Points, in no order, along strands that fork and pass close to each other.
In the rows, zero is written as 128.
Two points are linked if the straight distance between their rows is under 84. Some points are linked to none.
Z_562: [ 42 118 185  48 107  88 157 122 145 136 209  93 127 158 168 158  66  85
 157 165]
Z_380: [116 113 182 101 122  63 179 125  97 113 180 115 104 154 138 122 127 100
 140 146]
Z_812: [130 136 130 125 154 169 126 112 116  94 125 151 134 139 149 142 126 145
 121 199]
Z_379: [100 126 134  96 146 173  94 126 215 113 144 142 112 134 109 138 143 156
 109 192]
Z_52: [137 125 140 120 150 129 144 103 120 102 155 163 115 144 144 135 112 144
 123 185]
Z_196: [145 150  91 170  98 188 121 144 141 118  90 123 152 148 102 137 151 150
 108 119]
Z_358: [133 101 141 106 142  77 136 117  79 135 151 100 126 154 125 110  81 115
 163 110]
Z_545: [ 59  88 178  64  62  83 132 152 121 126 186 107 155 174 170 143 109  51
 145 126]
Z_793: [205 131  95 173 153 134 120 112 137 152 117 151 103  61 135 145 122 158
 112 115]
Z_384: [151 140 124 131 137 122 137 123  96 139 120 110 134 122 104 101 111 132
 168 101]
Z_357: [ 90  83 182  88 108  70 173  96 134 102 221 127 100 152 141 171  95  98
 141 168]
Z_48: [157 159  95 175 108 164 134 121  98 129 107 133 144 140 122 128 134 147
 123 106]
Z_101: [130 120 133 126  90 155 114 140 132 107 129 116 126 148  92 153 114 110
 150 162]
Z_482: [155 134 128 126 170 119 159  90 109 125 140 172 111  84 137 117  97 157
 135 150]
Z_31: [140 131 134 146 108 120 147 122  74 111 122 150 136 169 129 105 145 115
 118 106]
Z_78: [ 76 140 125 106 142 102 111 145 169 142 154 107 103 144 119 121 134 130
 162 129]
Z_232: [175 150 128 122 182 174 146 101 153 119 116 158 120  87 134 126 112 172
 119 178]
Z_239: [114 145 157  89 136 128 111 149 144 153 159 118 119 149 126 100 123 140
 123 166]
Z_518: [ 82 122 146  81 133  84 121 132 169 137 185 127  88 159 129 123 102 125
 155 144]
Z_86: [106 135 139 141 130 106 131 132 105 133 134 110 120 145 143 143 183 113
 148 132]
Z_40: [165 129 117 167 125 158 116 145 120 122  92 124 117 130 143 154 168 135
  95 148]
Z_103: [169 129 137 111 141 101 145 115  90 153 147 114 129 127 116  95  75 144
 158 116]
Z_336: [ 92 139 153 118 106  97 149 128 128 142 178 103 104 154 126 155 131 113
 154 149]
Z_672: [102 141 149 103 121 107 115 155 119 155 144 113 124 166 131  84 127 129
 128 124]
Z_758: [106 123 130 107  97 166 101 130 176 110 173 130 135 156 135 175 134 122
 123 192]
Z_29: [ 88  99 164 106  93  56 144 135  80 143 170 108 130 205 150 117 113  90
 112  81]
Z_946: [ 98 144 109 124 161 120 116 127 166 148 145 133 108 119 122 113 143 163
 145 147]
Z_367: [ 73 120 184  72 113  69 144 146 149 130 186 110 117 165 163 124 128  83
 155 146]
Z_860: [161 139 118 140 142 138 118 135 115 143  89 111 136 111 103  99 149 133
 150  96]
Z_271: [137 135  87 157 162 157  98 147 165 122  64 112 162 118 115  92 174 163
 105  87]
Z_611: [190 146  91 161 161 181 130 117 145 123  75 167 114  55 160 145 112 165
  80 141]
Z_858: [110 114 165  85 136  99 131 126 111 138 195 122 120 167 150 120  88 131
 120 174]
Z_731: [149 140 109 152 105 200 107 159 169 101  71 132 133 115  96 143 151 152
  87 146]
Z_33: [167 159  93 153 147 129 140 106 103 157 102 160 152  61 126  92 112 141
 141  64]
Z_618: [151 126  80 148 188 160 121  94 176 101 106 163 108  90 131 153 115 167
 132 149]
Z_784: [168 152 106 155 150 107 149 100 100 146 126 168 120  71 130 102 108 152
 136 105]
Z_799: [ 77  96 190  65 108 111 150 100 157 117 227 133 114 147 156 181 109  94
 139 196]
Z_237: [ 56 106 204  67  98  43 172 141 116 127 183  83 117 158 158 131 107  56
 149 128]
Z_313: [103 119 131 118 124 176  94 147 163 101 125 125 143 142 138 159 156 119
 117 196]
Z_132: [139 162  84 168 138 163 123 126 161 132  45 151 153  54  92 104 158 158
 111  59]
Z_171: [160 123 151 143 128  63 180 104 102 135 171 144  90 127 123 128 118 138
 130 120]
Z_524: [133 118  86 170 110 164  83 142 122 124  58 134 133 130  81 127 156 140
 100  69]
Z_906: [116 127  99 162 130 145  80 149 137 148  80 125 121 108  76 122 162 150
 103  96]
Z_526: [162 130 144 148 130  94 149 120 115 122 147 162  87 119 135 130 146 135
 118 140]
Z_722: [128 124 107 146 141 158  96 156 134 114  69 115 163 146 123 106 181 131
 104 107]
Z_702: [ 63  95 179  78  79  58 135 150 102 138 179  95 143 206 168 122 109  60
 122  84]
Z_212: [161 128  82 160 157 168  94 130 108 136  51 138 150  76 118 110 124 157
  94  96]
Z_875: [ 47  98 183  59  92  58 178 124 123 129 216  77 137 176 172 157  41  75
 136 137]
Z_322: [107 135 139 101 164 143 100 135 169 130 139 125 108 124 117 119 137 146
 132 177]
Z_100: [ 66  87 197  52  81 113 135 131 156 117 215 136 134 130 179 176 127  59
 139 183]
Z_675: [131 119 120 150  99 138 120 129 108 126 101 102 138 158  91 140 150 104
 165  83]
Z_234: [194 144 124 163 137 156 126 142 131 130  71 118 119  87 112 122 170 140
 121 110]
Z_488: [129  97 176 113 127  66 193  95 102 106 202 122  99 139 128 147 103 121
 137 165]
Z_742: [ 81  93 156 103  77 111  91 158 129 124 146 103 123 158 120 150 151  66
 153 131]
Z_466: [ 76 125 125 116 109 141  77 164 139 143 120  88 164 167 114 115 163 113
 135 118]
Z_418: [142 124  95 151  93 173  96 137 138 115 113 117 140 147  94 144 118 139
 131 138]
Z_818: [125 146 112 128 170 183 120 133 174 102  86 142 127  98 121 123 144 167
 110 171]
Z_289: [172 147  99 180 116 158 145 115  81 126  79 142 154 137 130 126 157 136
 118  65]
Z_568: [173 139 104 170 127 179 116 150 168 113  50 121 128  95  98 132 166 150
  99 114]
Z_960: [117 147 106 126 162 139 108 141 163 152 103 117 122  77  80  95 121 167
 148 123]
Z_662: [ 96 134 156 124 119 139 121 147 135 128 131 108 114 135 124 146 175 108
 148 173]
Z_530: [134 155  89 152 157 150 114 125 160 139  77 134 136  54  91  95 137 166
 135 101]
Z_617: [ 96 110 158 112  92  71 137 134  62 136 163 137 118 178 133 114 112 107
 112 116]
Z_842: [125  93 148 101 133  80 134 117  87 134 182 112 126 172 136 126  65 123
 126 146]
Z_247: [183 155  72 163 169 152 149  91 152 119  88 173 141  42 144 130 120 142
 144 105]
Z_97: [169 146  89 166 150 158 117 111  88 155  55 148 167  60 126  95 125 140
 116  61]
Z_839: [ 92 135 177  83 115  80 134 158 119 141 165 107 123 176 147  94 139  96
 133 132]
Z_833: [138 103 117 134 138 124  98 141 124 126 132 124 136 161 134 123 134 133
 122 142]
Z_909: [ 90 107 171  89  91 126 105 152 154 123 156 118 116 136 127 158 150  81
 147 177]
Z_90: [ 94 132 157 110  77 120 144 133 118 108 185 131 154 184 161 145 141  96
 123 160]
Z_255: [ 80 142 137 109 106 122 102 156 113 166 123  94 136 181 111  92 132 115
 138  87]
Z_344: [154 134 137 135 100  63 170 117 101 155 176 116 104 160 120 118 116 132
 135  78]
Z_605: [119 132 128 145  98 140 125 132  91  98 128 157 147 183 142 126 142 119
 109 142]
Z_595: [146 121 155 138 100 114 149 123  69 131 161 110 124 149 122 144 113 119
 133 155]
Z_355: [141 128 105 164  95 161 104 131 112 143  85 110 142 150  86 131 163 127
 133  67]
Z_61: [194 154  66 180 154 174 120 123 139 143  66 148 140  27 149 149 125 157
  88  96]
Z_968: [106 128 101 135 128 138 101 132 116 124  94 150 129 122  89 102 112 140
 142 118]
Z_264: [110 143 120 123 158 181 116 135 156  94 107 132 148 136 138 128 143 151
 109 195]
Z_403: [108 109 159  89 134 128 125 109 127 118 183 144 111 154 138 145  99 131
 120 203]
Z_242: [173 120 123 163 150  96 160 101  88 106 129 162 113 116 152 133 139 134
 119 127]
Z_408: [103 126 135 136 123  84 156 117  73 120 153 151 127 164 138 112 117 124
 131 120]
Z_203: [134 115 100 138 166 162 111 103 168 109 136 137 111 119 123 166 119 158
 137 175]
Z_253: [135 132 135 164 126 122 122 139  97 150 114 112 109 140 129 133 194 122
 125 104]
Z_129: [179 138  81 163 160 185 110 143 145 127  35 141 144  37 120 125 126 157
  75 101]
Z_766: [ 58 112 167  54 139  94 133 109 168 133 196 113 110 159 146 141  81 106
 157 172]
Z_359: [159 142  69 160 176 186 121 144 184 111  20 134 169   7 132 130 122 176
  49  86]
Z_333: [165 101  91 145 148 130  98 133 158 118 123 125 122 138 125 129 138 148
 125 130]
Z_961: [108 118 117 139 123 141  83 160 147 132 110 115 133 155 117 123 168 128
 120 131]
Z_414: [139 142  89 160 136 156 107 114 133 145 126 147 104  96 111 154 104 177
 114 145]
Z_134: [134 119 124 120 171  95 154  89 107 110 162 160 110 125 136 122  90 147
 150 149]
Z_759: [196 145  67 164 148 176 126 117 150 131  35 168 184  33 144  99 129 131
  82  50]
Z_902: [ 78 123 188  84 112  41 191 129 103 125 172  98 102 169 140 112  93  87
 149 113]
Z_802: [161 159 117 143 167 151 139 121 128 125 101 145 128  87 137 102 139 156
 134 144]
Z_862: [ 64 112 146  76  97 100 105 156 144 152 174  77 131 178 141 140 103  86
 152 128]
Z_983: [ 66  78 194  64  69  83 153 142 137 124 220 111 144 152 184 168 106  56
 130 158]
Z_856: [150 139  82 149 170 134 137  92 151 115 114 168 119  68 118 136 107 156
 160 122]
Z_659: [185 117  87 170 150 127 104 121 128 147 113 136 123 105 128 127 128 156
 118 104]
Z_892: [131 132 159 116  70 146 138 136 107 122 163 115 135 167 107 150 114 102
 146 166]
Z_79: [ 91 123 136 125  95 127 113 141 117 114 159 151 133 177 149 141 138 114
 112 167]
Z_144: [150 155  96 166 127 147 132 117 132 137  62 148 136  87  89  96 168 133
 147  47]
Z_156: [179 135 112 136 182 189 129 104 152 106  91 172 100  84 156 147 115 168
  81 177]
Z_299: [149 131 127 113 121 104 131 128 104 160 118 102 131 146  99  82 108 119
 169  59]
Z_73: [100  98 148 129  77 117 113 137 100 133 119  95 131 171 100 144 153  73
 164 100]
Z_740: [193 155 100 162 163 151 159 104 116 117  86 143 149  71 147 114 132 143
 147 112]
Z_575: [139 127 154 121  91  95 150 121  84 157 127 101 125 184 102 105 120 104
 155  45]
Z_765: [188 140 133 165 130 131 135 138 103 135  97 127 118 125 143 128 176 127
 110 114]
Z_591: [187 143  50 167 167 193 126 124 167 119  26 149 181   7 152 130 114 140
  69  59]
Z_143: [131 168  93 145 164 181 129 129 177 112  69 139 143  60 106 125 146 181
 112 136]
Z_435: [125 134 138 133  98  90 148 126 100 149 159  98 130 189 127 124 135 114
 146  84]

Follow the links from the first point to the second, and from the first to the third. Name the last point that the two ways share.
Z_379 / Z_793 / Z_357 -> Z_672
Z_344 / Z_355 / Z_403 -> Z_384
Z_86 / Z_313 / Z_242 -> Z_384
Z_134 / Z_101 / Z_253 -> Z_234
Z_860 / Z_143 / Z_758 -> Z_264
Z_961 / Z_562 / Z_357 -> Z_672
Z_731 / Z_530 / Z_97 -> Z_52
Z_740 / Z_313 / Z_384 -> Z_52

A fork is a point with three links. Follow the links from the first point to the second and name the forks in between, in order.
Z_380 / Z_961 -> Z_672
Z_237 / Z_518 -> Z_672 Z_322
Z_90 / Z_333 -> Z_672 Z_961
Z_482 / Z_765 -> Z_52 Z_384 Z_234
Z_842 / Z_355 -> Z_384 Z_234 Z_765
Z_742 / Z_144 -> Z_765 Z_234 Z_384 Z_52 Z_264 Z_530
Z_812 / Z_418 -> Z_52 Z_384 Z_234 Z_196
Z_759 / Z_435 -> Z_129 Z_52 Z_384
Z_802 / Z_784 -> Z_129
Z_793 / Z_946 -> Z_961 Z_672 Z_322
